A landscape with many peaks, sampled at points; each row gives a point and its height.
From any point a climber steps to the highest of the 2 points nearest to it. It stops when none of these is higher. Distance is the straight distance between rows; heights are no part of it.
Zudok: [120  78 106  94 141  95  72 121  98  96 105 125  82 110 145  44  75  62
 140 107 102 117 129  96  64 121  85  67 106 129 121 129  67 101 119  91
 138  94  98]  (h 509)
lumiz: [ 83 103  77 155  97 138  96 135 106  56 111 102  67 131  89 119 104  96
  97 129 120 108  77 138 124 112  60 102 104  97 115 122 115 146  86 102
  85  71 121]  (h 532)
rogip: [108  91 131 141  93 113  71 116 113  85 138  86  99  93 101 143  71  76
  96 139 123 118  55  85  91  79 104  91 103 120 115 152 113 121 105  84
  85  73  95]  (h 769)
Fato: [111 106 129  62 140 119  81 102 107  90  94 133 101 123 121  99  96  48
 119  74 112 105 107 103 115  79  80  78  78 108  96  92  73 130 103  98
  99  86 137]  (h 714)
fot: [ 89 117  55 129 138  83  99  94 115  95 119  91  99 101  91 108  88 101
 118  95  96 132 124 111  72 124 124  91 110 112 118 106  73 111  46 133
  89 106  91]  (h 495)
Pulup: [114 109 114  75 123  63  83  81 118 121 128  95 124  95 133  58  75 118
 120 103 106  66 109  98  94 132 120  98 120 103  99 147  66 103  58 129
 121 105  79]  (h 323)
bodo: [108  85 116 111  71 140  87 128 112  87  80  88  71  96  97 108 109 118
  95 142  94  89  60 100 103 110  69 115 104  87 111 110 126 106 118  78
  88  89  96]  (h 585)
foz: [108 105 110 125 115 146 107 123 124  94  98 122  78  82  88  86 143  92
  84 142 115  79  78  97 114 128  94 145 104  67  89  73  94 106 102  99
  87 170  94]  (h 481)
dorek: [ 98  93 166 114 102 130 105  84 119  99 133 116 111  75 110  77 121  85
  95  89  77  63  59  94 116 119 105 110 113  65  83  67 119  97 142 110
  82 140  80]  (h 625)
nelel: [ 99  77 121 100  76 104  91  92  89  95 159  88 105  93 124  79  97  84
 112  76 108  68  60 136  98 125  74  48 108 106  89 111 120 112 135 103
 113  62  84]  (h 317)
gepam: [115  99  95  97  80  87  95 101 117  86  98  62 109  89 105 113  97  89
  83 105  95  64  94 111  73 104 114  83  99  78 136  94 142  91 131  60
 103  94 122]  (h 789)
Zolu: [ 89 100  88 139  76  88 133 107 100 107 128 109  81  91  89  58 134 132
  75 136 112  43  89 114 105 146 106 125 126  58  81  90 112  78 111  99
 114 157  75]  (h 124)
peke: [ 81 121 114 155  90 113 111  75 116 102 151  98 117  70  85 118 134  93
  90  82  54 104  72  99  85 123 120 124 122  82  99  56  99  86 104 143
  75 159  49]  (h 491)
Gesi: [109  98 113 104 126 113  85 109 118  77  56 122 107 120 126 107  77 107
 131  66  40 163 110  92 114 102  79 101  92 113 150 116  64  91 125 135
  86  66  84]  (h 289)
novo: [ 89 111  91 138  80 141 110  73 112 104 105  74 103  72  89 113 140 103
  87 100  45 113  61 108  78 136  99 128 125  71 114  36 124  82 111 128
  86 158  57]  (h 531)
zovip: [ 85 120  98 100 136  89 106  90  90 103 126 149  99 118  79 132  95  53
  99  83 116 129 118  84 110  56 114  96  86 126  60  81  69 116  81 108
 105 112 115]  (h 387)
zug: [129  96  88 103  92 103  95 114 121  87  48  79  99  91 108 117 111  98
  77 127  74 102 104  91  72 102 125 105  92  75 161  79 124  86 143  61
  93 115 111]  (h 693)
zoso: [108  94 125  74  78 144  94  95 103  93 116  93 102  87  95 137 109  47
  94  90 121  89  71 108 100  73  75  93  87  95  81  57 140 126 120  58
  84  98 131]  (h 720)
zum: [132  67 125  65 123  89  62 123 103 106  89 104  87 112 146  37  64 100
 131 132 124  79 115  85  71 123  89  80 110 109 119 152  77  96 107  88
 136  87 102]  (h 447)
Dum: [ 81  69  55 105 109 125  90 124  76 102  81  82  66 106  91  92  84  95
 126 103 115 163 105 109  72  98  81  56 101 138 122  99 118  95  92  84
  96  59 106]  (h 674)
vopur: [113 107  87  93 134  41 113  82  98  76 114 120 116 120 133  72  89  75
 117  48  77  67 154 126  96 119 118  66  95  85 125  99  86 105 122 100
 134  97 118]  (h 407)
git: [ 80 124  86  76 115 117  99  95 108 100  64 103 114 114  86 131 116  94
  99  76 101 133 118 109 112  76  98 100  82 108  97  69  99 119  67 104
  77  89 129]  (h 676)
tibu: [114  87 124  76 133 124  86 115 120 107 106 113  90  95 129  22 124  96
 119 109 110  65  87 121  92 164  84  86 110  86 105  95  78  93 104 112
 117 124  94]  (h 361)
pelur: [118  95 143  59  64 115  80 107 110 111  90  69 109  94 113  97  96 123
  85 132 124  55  60  94 108 100  80 106  99  80  91 121 133 107 109  73
  97  79 109]  (h 650)
Sop: [ 81  99 106  76  58 137  97  90  99 143  91  59  99  56  79  98 130 141
  87 126 112 109  51  87  84 105  90 119 110  96  65  69 128  85  92  91
  76 119  73]  (h 637)
mir: [ 90  87  60 107  86  55 101  99  92 116  72  59 111  82  86 130  62 121
  94 106  91 151 128  71  66  58 149  85 110 128 131 122 127  56 104  65
 100  78 108]  (h 425)
gad: [125 115 147  50 141  82  76  88 110 112 103 125 113 121 119  85  85  76
 112 107 139  71 110  69 110  80 112 120  86 103  78 137  56 121  61  99
 121 128 128]  (h 620)
zeg: [ 96  98 121 116  65  73 124 110  92 125 117 107  93  88  80  80 109 140
  65 144 122  43  78  73 106 106 119 131 121  68  60 113 115  70 127  83
 114 142  77]  (h 142)
misu: [113  83 123  32  89 103  78 103  89 112  88  80 103 109 125  84  59 114
 126 105 127 101  92 102 108  95  67  67  99 120  90 142 101 113  90  98
 103  35 110]  (h 357)
fub: [ 96 113 104 106 121 135  84  88 115  89  52 100 102 100 101 132  98 109
 125  66  44 173  97  96  99  94  91 109  84 119 131  73  65  92  94 135
  61  87  74]  (h 314)
Vig: [ 88  85  89  79  65  85 115  96  56 144 103  88  78  94  72  88  73 151
  99 116 134 112 106  76 114  83  96  98 107 126  32 131 108  84  86 112
 115  78  83]  (h 560)
moga: [107  98 104 129 132 106 111  91 113  74 132 130  94  98 115  70 132  60
 106  74  80  77 105 125  93 135  99  81  96  74 113  64  86 107 131 110
 104 132  96]  (h 480)
suke: [ 87 134  72  79 118 103 101  76 115  90  84  72 129 115 100 113 112 100
 107  55  87 115 127 149  94 114  99  84  96 101 119  68  93 119  42 139
  84  82 119]  (h 645)
zodet: [114 115 140 125 140 127  96 117 126  82  56 151  98 119 112 104 127 105
 100  89  63 111 100  76 151 109  86 154  74  85 113 107  49 106 109 134
  89 129  94]  (h 248)
Navut: [123 108 124  81  91  50  93  75 122  82 122  71 136 114 128  94  71 107
  96  87 103  24  98 117 107 112 124  89 104  66 114 139 116 115 102  91
 118  75 126]  (h 485)
muf: [129  94 124  34 107 107  86 106 110 122  20  96 113  97 123  75 101 137
 111 105  85  93 115  79 102 109  96 118  82  95 114  96  78  71 106  91
 100  97 105]  (h 479)
gufa: [119 113 122  27 118  83  83  97 108 130  71 102 115  97 106  90  95  93
 100 118 139  79 115  77  93  73 121 112  85 105  78 101  87 104  71  75
 109 117 132]  (h 576)
ragut: [ 82 106  41  87  79  66 129  81  64 125 128  91 109  97  75  81 137 100
  88  72  94  80 133 125  82  97 119  83 105  99  74  44 114  68  98 104
 122 117  94]  (h 76)
Mevos: [ 94 119  77  61 107  81 105  85 105  81  83  78 125 131 113 103  80 106
 117  51  91  94 136 140 118 111  90  70 100  98 124 109 106 122  68 118
  99  51 135]  (h 614)
buvu: [ 98  89  56 146 137  94 106 137  91  86  93 138  65 105  91 107 107  63
  91 126 107 136 132  88  75  89 118  80  94 109 124  92  84  95 126  82
 112 125 113]  (h 436)
makin: [108 107  73 127 128  44 114 105  98  84 121 121  96 122 111  81  75  86
 108 100  95  74 143 103  91 124 126  84 114  93 119 135  84 102 100 102
 133 105 107]  (h 441)
gem: [103  88  80 151  84 107 115 110  98  81  55 117  82 105 114 102 114 125
  92  99  27 116  94  96 105 122 100 114 103  80 150  84 102  61 173 112
  97 110  64]  (h 429)
Lel: [ 70  90  78 119  56 128 105  97  75 116 100  79  91  88  60 163 104  97
  83  97 112 158  69  98 106  47  83 104  88 133  77  67 144  97 103  84
  70  71  95]  (h 778)
Gesif: [ 81 105  70 112  82 108 119  80  84  94 177  94 101  94  73 112 128  53
  91  77 132  72  80 140 105  97  84  74 101  95  60  56 131 124  93  91
 105 111 103]  (h 602)
led: [107 125 130  96 115  88  80  78 133 110 125  82 135  86 111 100  88 130
 110  99  98  92  83  99 104 127 119 120 108  98  99 139  67 113  43 144
  85  98  73]  (h 346)
rutoz: [114 127 124 117 102 122  76  85 149  67  90  76 136  98 104 157 110  75
  84  85  65  99  82 107  93  98 107 116  88  80 150  88 117 134  85 100
  69  94 128]  (h 222)
nam: [102  81  72  94  59 105  87 100  86 122  90  24  99  68 102  97  87 132
 101 121 104 122  69 108  49 109 106  67 115 113 125 104 140  70 103  78
  90  68  77]  (h 506)
nesok: [120  89  99 134 129  67  88 115 113  82 116 113 108  83 137  91  88  57
 108 102  75 119 120  90  57 103 129  74 100 114 155 114 100  86 154  86
 121 108  88]  (h 375)
fam: [109 103 120 128 126 144  77 125 127  94 105 108  82 109 100  92 113 116
 107 141 119 102  76 103 117 128  71 141  99  97  99 133  67 129  58 126
  78 116  88]  (h 417)
mudom: [ 91 105  61  89 100  95 121  85  76  81  83 115 113 120  99 100 138  83
 100  35  56 107 134 137 106 102  87  81  85  91 120  36 100  92 117 114
 102  93 119]  (h 507)
Mubit: [106  91 104 192  95 129 111 117 122  50 128 120  61 111  92 108 114  83
  82 128  88  65  67 112 117 121  78 117 109  71 115 106 126 122 142  99
  99 117  93]  (h 559)
kiru: [ 83  87  52 109  51  81 130  90  62 121 138  83 103  92  79  67 137 116
  82  86  90  56  96 125  93 114  96  86 124  85  77  58 136  64 135  95
 118 108  78]  (h 90)
Dusa: [112  83  71 113 123  83 115 126  81 101  79 140  83  98 119  65 126  74
  92 108  86 103 143  89  78 104 116  74  94  89 123  69  77  78 167  75
 130 134 104]  (h 492)
dar: [109  85 176  50 104 125  62 100  97 135  97 109 112  87 122  73  85 111
 118 111 112 103  70  64 106  86  89  99  96 118  64 121  74  91 105 104
  97  89  82]  (h 290)
nim: [ 73 110  83 144 104 122 101  93 104  89  85  96  98 112  82 150  81 129
 117  78  56 177  90  90 115  99  98 118 100 125 115 114  81 105  77 147
  64  68  71]  (h 332)
bezof: [ 88  80  90 112  69 103 114 105  70  78 109 104 101 118 103 125  88  81
  99  66  85 118  92 124 110  70  79  68  94 122 115  88 138  90 146  81
  98  43 112]  (h 364)
pobu: [100  81 112 116  79 128 110  83 102  73 154  92 103  86 101 116 110  50
  89  74 101  50  67 128 108 102  77  80  97  78  83  65 151 121 140  73
 101 103 115]  (h 651)
Faki: [ 73  89  42 105  62 109 119 106  71  81  56  89  97 127  80 136 111 102
  89  75  79 140 115 122 106  68  87  82  97 106 131  62 143  80 125  82
  95  66 113]  (h 389)
far: [ 95  99  72 122 116  95 105  99  93  65 119 103 104 118 117  96 102  73
 120  45  60 124 122 149  87 123  87  61  97 111 141  83  95 106 121 125
 101  70  96]  (h 542)
Tupu: [111  94  92 108 106 120  96 129 110 115  87  95  73  84  77  90 122 112
  80 164 139  80  92  83  81 107 110 127 102  80  89  95  99 100  85  71
  96 152 101]  (h 446)
vuk: [121 121 125  97 105 129  95  94 136  90 110  82 117  72 105  88 133 103
  89 134 133  50  73 119 120 134  91 160 107  56 107 100 100 135  41 108
  77 145 108]  (h 384)
barif: [120 103  75 101 108  90 107 122 114  87  23  99  89 114 103  95 113 128
  80 137  92  82 132  89 107 117 116 123  89  64 141 102  96  83 108  73
 110 118 127]  (h 616)
zizel: [ 98 126  86  92 129  99 108  95 116 127  64  85 100  80  80  90 120 147
 104 118 138 115 114  94 103 118 116 160  90  99  81 100  68 116  11 118
  82 139  93]  (h 416)
Bok: [127 118 153  80 151 104  76  89 125  80 120 129 116 123 124  97  94  63
 114  85 117  68  96 100 124  93 101 119  76  86  99 126  66 144  80 112
  98 116 132]  (h 659)
gesim: [113  89 121  90 143 148  70 131 117 112 104 117  76  93 112  44 119 103
 123 144 139  91  78 103  95 139  71 118  98 104  98 115  64 109  71 110
 101 127  93]  (h 395)
digib: [ 73 107  26  80 114  70 114  97  73 119  96  97 102 105  70 104 103  74
 100  76 121 139 158 115  76  60 127  61 100 128  93  59 114  89  71  92
 109  97 123]  (h 54)
zur: [109  93  80  67 114  64 108 111  80 116  76 126  90 103 107  73 104  85
  93 103 106  92 149  79  79  81 120  81  95  97  90  81  81  74 121  73
 130 125 114]  (h 565)
tolub: [ 86  77  84 112  47 129  97  94  73 123 120  47  88  73  91 110  99 131
  96 107 101 130  42 116  83 109  74  71 112 127  94  98 132  81 107 103
  89  58  61]  (h 552)
kamub: [ 84  92  60 122 104  94 103  92  87  92 132  66 115  93 100 116  96  71
 106  73  83 151 102 130  51 102 110  56 108 140 146  84 114  86 105 104
  99  76  88]  (h 580)
pitat: [113  97 138  87  74 111  70 102 107  95 124  77 108 103 105 135  78  95
  90 132 139  77  53 101 119  73  84  87  97  99  83 145 127 138  89  76
  88  60 121]  (h 712)
gazo: [ 92 118  55  59 122  85 112 101 105 121  43  76  95 104  79  81 100 145
 105 106 149 111 144  99 117 110 113 127  89  99  85 103  94 107  22 105
 100 108 127]  (h 438)
luk: [ 90 124 102  92  90  60 110  81  99  78 127 103 117 136  89 136  69 100
  93  88 123  65 105 111 144  82 111 106  96  94  76 144 108 141  66 106
 104  73 134]  (h 658)
niv: [ 99 107 138  83 132  92  81  95  97 115 102 147 100 113 102 117  78  58
 106 103 114 130 119  46 101  41 115 104  87 136  61 111  57 109  88  95
 102 112 105]  (h 367)
gokuf: [110 112 137  84 127 124  67 104 117 121  88 110 104  83  82 139  99  86
  99 124 115 133  84  63  91  51 115 129  81 116  86 108  77 121  63  91
  71 115 110]  (h 393)
pab: [ 81 127  72 103 117  71 149  89  76 108 107 147 102 114  80  80 136 107
  92  63  98  87 139 114 133 109 107 121  96  96  57  67  68  90  80 129
 119 140  94]  (h 424)
Rof: [ 96 120 104  88 122 150  95 120 119  87  50 104  87  94  93  96 147  99
  97 121 134 106  86 113 128 114  61 163  81  90  96  78  91 138  44  96
  78 129 128]  (h 706)
feru: [119  98 120  91 132  60  78  93 120 122 109 104 116  86 132  60  75  94
 120 111  90  93 124  69  58 116 137  93 112 111 113 127  60  86  95 106
 125 122  76]  (h 320)
Puf: [ 99 109  81  52 104  88 106 107  90 104  59 112 104 119  94 100  97 101
  94  86 120 104 138  99 108  73 105  92  91 101  91  89 102 102  89  80
 107  92 140]  (h 633)
Desup: [ 84 112  72  97  98 145 123 119  96  75  50 119  73 116  97  89 152 109
  87  99 111  94  99 136 133 119  50 133  87  88  92  61 105 121  81  91
 100 109 135]  (h 743)
Guki: [ 96  78 112  79  63  90 114  90  59  96 135 101 107 119 115  99  81  90
 113  55  93  90  82 129 121  88  67  53 101 121  81 106 125  96 138  95
 112  32 101]  (h 338)
Zeve: [106 113 106  67  93  71 113  80  98  96  81  99 127 116 108 111  66 123
 113  61  64 101 132  97 125  98 106  94  99 100 109 125  92  99  85 125
  98  58 104]  (h 571)
Fep: [120  93 133  73 111  88  77  95 108 116 110 102 120  73 126  97  80  50
 113  97  91 116  96  79  52  74 129  74  97 120 120  91  98  77 138  69
 109 100  93]  (h 318)
fugal: [120 107 142  47 105 122  73  88 134 121  55  79 130  75 125  90 114 115
 112  87  65 100  79  89  82 115 111 111  92  89 129  76  87  79 102 102
  78 107  89]  (h 421)
zuk: [ 88  84  98 122  52  90 114 117  74 130 113  93  78  78  71 116  94 141
  72 146 107  95  66  70  84  81 114 113 111 101  71 113 125  66 136  73
  95 111  71]  (h 165)
nosus: [ 89 130 107  96  94 109 106  88 128 116  84  64 115  62  82  98 134 138
  86 130 132  85  78 109 104 126 108 175 100  79  86  93  95 110  30 118
  71 149  85]  (h 401)
baso: [119  94 117 162 112 136 113 116 130  68 137 126  69  84  90 107 125  60
  79 135 116  42  86  97 114 114 100 132 104  55  96  87 122 126 125  84
  92 163 107]  (h 520)
tum: [ 78 108  82 100  69  72 116  69  60 126 163  97 114  98  75 130  95  83
  90  67 117 114  96 105 113  62 110  77 100 138  39  90 112  99  87 121
 107  72  80]  (h 544)
lanug: [105  99 149  90  90  74 105  85  94 100 108 135 115 103 109 117  88  86
  92  69  72  87  95  78 112  60 115  99  93 100  82  96  93  84 152  89
 103  94 102]  (h 488)
kiza: [ 97  83  99  88 109  78 105  90  83 119 106 115  89 108 107  81  45 113
 135  89  91 137 141  66 108  93 102  87 114 137  74 151  65  96  80 128
 123  80  77]  (h 451)
tor: [ 98  94 116 160  74 101 118 110  96  58 118 127  83 124  97 124  97 105
  73 109  81  64  80 101 137 101  84 119  98  84  97 122 116 113 141  94
 102  92 100]  (h 593)
Mor: [123 101 134  65 123  81  76  90 127 122  84 111 128  78 135  70  98  84
 115  92  73  93 111  76  67  98 130  91  93  96 120  88  73  74 121  99
 109 120  87]  (h 362)
nivi: [111 114 117  59  85  55 109  79 101 103  89  88 130 107 114  91  78 128
  96  76  97  50 116 103 118 103 115 108 101  77  91 120 100  91 101 101
 118  91 115]  (h 522)
gefom: [106  98 142  57  97 144  76  93 104 105 116 105 113  95 112 112 100  58
 114  79 113 105  66 106 100  74  75  73  79 116  81  74 107 120 109  90
  84  75 110]  (h 797)
Doto: [103  95  69 160 125  80  94 129 110  71 104 102  90 100 107 117  89  67
 102 123  93 137 115  95  63 106 126  81 102 118 168 124 104  99 122  85
 103  96 102]  (h 409)
pag: [ 85 119 131 132  74  74 123  75  95  64 142 117 112 129  93 144  86 103
  75  69  91  57  84 107 152  81  95 118  96  81  73 126 108 129 108 109
  91  78 113]  (h 630)
romuk: [ 87  99 100 100  65 129  96  85 100 124 104  64 107  62  87 111 131 110
  91 101  72 111  59 102  72 111  94 101 117  92  96  48 130  76 116 102
  80 125  60]  (h 581)
gofi: [ 81  69  82  97  57  97 103  98  57 145 110  74  85  79  79  88  79 157
 107 109 103 140  76  77  97  89  90  84 113 138  54 125 113  59 104 110
 100  63  50]  (h 622)
Vur: [109 110 146  36 100 103  76  86  90 124  98  90 112 103 113 100  70 112
 121  99 138 104  86  82 126  71  80  95  91 121  52 135  81 122  74 110
 102  65 104]  (h 325)
kal: [ 86  99  52 145  72 123 115  95  96  96  63  88  71  98  79 108 130 135
  84 120  50 117  76 104  88 135  88 127 114  81 133  62 122  72 118 110
  88 130  62]  (h 482)
raf: [ 82 117  68 105 132  71 128  95  79 115 114 143  84 114  75  94 108  91
 102  88 117 115 148  90 109  87 117 104  99 120  53  89  64 103  67 117
 114 132 103]  (h 405)
Gab: [105 119 119  98  92 113  89  84 132 101 129  69 124  82 104  99 110 104
  95 112 110  72  62 122  91 126 103 106 110  88  99 105 100 118  62 116
  81 104  85]  (h 363)
tinum: [ 91  91  59 106 104  52 116  90  83 101  81  95 119  94  98 122  74  94
 104  72  65 158 150  85  73  73 136  82 105 128 141  98 103  62 114  90
 107  83  92]  (h 388)
Tori: [ 99  92  82  81  77  95  93  98  97 120  63  55 105  84  91 113  80 134
 100 108 100 126 105  88  69  86 115  95 104 111 115  99 116  77  90  82
  85  70  95]  (h 465)
kenep: [126  99 119 128 135 130  66 124 133  70 131 106  87 120 123  85  94  92
 114 124 114  76  76 123 116 130  70 110 104  88 124 153  73 145  74 129
  89  94 105]  (h 433)
neba: [104  71  80 107 136  94  87 122  86  88  96 127  80 112 124  73  60  55
 143  89 103 164 144  85  74  80  88  59 106 151 122 123  73 104 111  89
 125  74  98]  (h 572)
memi: [ 93 113  32  83 120  66 117  87  89 123 102  84 101  91  83  77 121  90
  95  90 119 103 146 120  55 107 134  71 103 102  95  61  89  86  68 100
 121 131 107]  (h 64)
Lebep: [ 81 107  57 117 131 114  91 118 114  79 117  99  85 121  89 103 104  84
 108 106 133 119 107 143  98 120  85  75 106 107 118 108  92 141  49 109
  91  85 128]  (h 516)
ruf: [102  89 136  70  85  61 122  80  66 109 104 145 113 120 105  91  57 103
 112  55  71  95 135  72 132  66 101  87 104 117  63 120  77  71 137 110
 126  75  90]  (h 423)
girun: [ 90 117  69  66  97  73 130 104  85 108  83  86  90 114  82  77 102 139
  86 106 160  69 129 119 133 113  93 129  97  96  61 114 102 119  43 104
 113 101 127]  (h 457)
dos: [ 84 122  83  78  67  93 115  69  88 117 148  76 116  91  82 116 116  99
  89  82 134  82  85 133 115  88  91  84  95 104  51  78 123 121  74 113
  97  86 103]  (h 574)
sazed: [ 74 116  65 104 115 140 108 120 101  78  41 118  86 126  81 124 124  98
  91  94 114 132 119 118 136  89  67 110  82 101 109  67 109 131  80  94
  87  96 146]  (h 709)
Nalo: [ 83 122  83 136  56  84 116  77 106  74 122  73 117  94  80 144 120 102
  64  86  88  66  85 122 106  98 101 111 105  69 100  78 145 113  95  92
  87 102 115]  (h 435)
fusos: [ 93  81 101 104  74  72 112  97  66 121 114 108  78 107  79  96  33 144
 106 121 106 119 128  45 111  84  99 103 119 136  54 172  85  91  88 120
 121  77  70]  (h 504)
ref: [ 89 123  73 111 110  56 102 100 117  74  99  99 115 136  88 137  77  95
  87  94 116  80 138 110 116  83 136  95 103  80 124 131 112 126  67  93
 106  86 146]  (h 677)
kas: [ 96 100  84 102  77  56 104 106  97  83 113  83 108 114  94 129  73  91
  79 113 122  72 106  97  92  70 126  79  96  91 112 123 136  98 114  60
 112  76 130]  (h 719)
Masaf: [ 96  94  98  63  81  72 143  99  59 109  88 136  91 132  84  74  68 125
 105  73 100  89 156  80 146  84  88 105 101 112  53 119  89  82 106 120
 139  87 108]  (h 378)
sotel: [ 98 121  50 114 135  53 119  97 113  99  91 104 103 107  93  82  81 117
 111 109  96 111 160  93  86 130 135 104 112 100 114 123  59  96  51 127
 116 120  97]  (h 472)
Ladaz: [112  79 113  66 101  88  82 121  83 102  88 105  84 125 119  73  59 108
 114 129 135  85 120  80 100  87  91  85 103 113  96 151  95 103 107  83
 130  72 122]  (h 399)
fes: [130  98 125 111 118  78  71 106 125  70 122  91 102 126 130  89  70  90
 106 117 110  53  93 115 101 116 103  94 100  82 132 166  98 135  99 105
 111  78 120]  (h 455)
zefon: [102 116 117  56  91  83 116  94 101 108  96  93 112 106 110  66 109 137
  97  91 131  40  94 116 137 128  98 124 103  81  75 115  92  99  69 104
 114 111 113]  (h 484)
digiz: [ 93 124  75 124 139  97 122  94 109  94 113 127 101  99  94  83 141  86
 101  80  85  95 120 125  97 132 113 110  97  86 102  63  60  97  82 132
  99 150  92]  (h 449)
Mulov: [ 81 105  61 113  47  97 120  74  75  85 112  65 123 107  72 140 130  82
  71  59  65  99  99 125  99  77  99  95  94  98 112  38 158  88 115  80
 101  84 113]  (h 413)
kapat: [120  94 130 104 113 118  71 127 110 116  86 101  85  90  83 121 102 105
  87 170 136 101  91  53  90  67 117 141  89  93  91 128  92 107  86  70
  87 132 109]  (h 418)
nunu: [112  77  64 117  96 101 119 116  81  86  71 122  76  99 118  68 136  95
  92  98  59  97 122 119  87 131 102  83 100  71 137  59 112  68 181  81
 124 115  89]  (h 422)
dedi: [102 101 100 150  67 132  88 121 127  59  76  80  83 117 102 136  98 120
  85 145  91  89  61 111 115 108  70 128 105  75 138 127 140 131  86  90
  82  68 122]  (h 550)
Vude: [128  99 180  76 122 152  74  93 145 105 108  91 127  68 125  67 132  94
 103 114 116  58  50  99 128 135  90 141 106  59 105  96  93 117  80 109
  76 146  97]  (h 356)
Gali: [ 94 111 168  85  93  97 110  88 107 124 111 130 123  90  99  93 120 107
  90  85  84  68  72  73 126  98 108 127 100  76  61  79  93  80 127 105
  94 132  85]  (h 556)
bapun: [103  70 168  95  88 119  74 116  85 135 119 132  88  91 108  92  80  89
 111 124 105 117  62  49  94  70  93  97  99 127  59 116  82  81 143  93
 101 104  72]  (h 252)
zuzeg: [ 76  94  80 114  89  91 111  91  76 108  93  98 100  99  77 134  67 116
 113  69  74 167 112  90 104  70 105  87 102 139  99 103  96  77 100 121
  85  62  80]  (h 353)
koz: [110 125 138 117 117 123  92 100 140  67  59 108 110 115 109 126 125  98
  93  94  65  90  87  95 135 103  88 155  83  73 129 100  85 129  87 111
  78 116 120]  (h 235)
Mirab: [ 84 121  97 134  86  89 122  83 100 102 141 104 108  91  76 130 116  93
  82  91  83  87  89 107  96  94 123 111 103  94  81  78 102  97 103 111
  85 129  79]  (h 460)
parag: [107 101 111 105 100 109  76  97 119  94 163  73 106  79 121  87  91  94
 117 121 121  83  61 130  78 136  94  66 115  99 105 132  95 125  81 116
  96  80  73]  (h 345)
nir: [ 79  76  58 114 128 106  94 114  74  92 113 104  92 107 106 105  73  56
 133  75 104 183 123 115  70  84  90  46 109 159 131 103 100  92 104  91
 108  61 109]  (h 624)
dif: [ 99 106  87  64 100 101  74  78 102 139 121  46 111  62 100  84  95 117
 109 119 145 116  84 110  58 108 111  69 105 118  78 106  99 107  43 106
  87  89  81]  (h 648)
nata: [ 91  71 139 114  90 100  93 112  73 130  94 135  84  92  86 111  65 122
 104 124  89 139  91  29  93  53 106 115 102 135  61 122  77  61 139  94
 101  97  64]  (h 218)
buna: [ 87 106  66  76  81 112  99  90  87 150 102  49  86  61  73  89 125 136
  93 118 153 118  91 106  75  94  97 100  99 115  50  79 120 103  50 101
  87 103  86]  (h 702)
zokor: [ 99  79 108 147  81  90 103 115  77 113  99 115  80  89  76 129  82 115
  86 130  78 130  83  56  87  68 124 113 102 118  95 121 101  58 151  80
  96 109  61]  (h 190)
pubu: [103  84  99  80  93  72 135 107  71 100  86 132  88 125 102  56  43 129
 126  88  73 111 165  70 133 124  84  94 111 109  92 156  72  78 109 131
 142  81  94]  (h 396)
bek: [107  77 139 149 125 132 116  96 119  72 138 129  89  81 114  76 135  59
  92  80  66  61  82  99 113 125  92  95 105  59  99  52 125 108 174 100
  96 149  91]  (h 543)
kufa: [115 101 120 115 135 113 103 121 106  70  58 156  91 130 120  97  94 102
 115  79  52 120 126  91 140 109  75 115  81  95 125 111  54  93 133 134
  97  94  98]  (h 265)
tiruf: [142  82 131  62 102 110  85 130 115 113  27  96  98 101 124  61 112 137
  91 141 107  65 107  74 100 121  99 128  89  72 128 109  94  78 120  78
 111 122 115]  (h 545)
Pipop: [107  86 102  79  82  93 113  91  81  95  68 120 109  96 116  90 129  96
  95  57  53  87 114 111 101  93  97  87  89  82 116  46 109  67 164  81
 112  98 104]  (h 456)
Foli: [ 90  92 104 124  72 106  96 108  95 100 103  81 103  91  76 167  79  95
  79 118 112 136  69  75  96  50 109  99  93 129  98 112 133  99 112  69
  78  69 105]  (h 839)
Nalin: [ 71  82  62 111  85 150  82 110  85 104  67  65  72  96  72 133 110 104
 108 103 117 171  80 114  83  80  79  81  93 132 112  73 134 104  90  83
  74  60 111]  (h 724)
paveg: [ 81  85  69 156  56 106 129  98  85  94 140  92  79  86  81  82 132 109
  82 116  83  60  77 124  94 135  96 103 127  70  96  70 138  82 140  93
 111 137  79]  (h 107)

For each start below, name the point where the climber stops.
Gesi: gofi
nesok: Desup
gokuf: gepam
Guki: buna
nunu: Desup
zuk: Foli
vuk: nivi
zovip: dorek
fot: Foli
Ladaz: Foli
Pipop: Foli
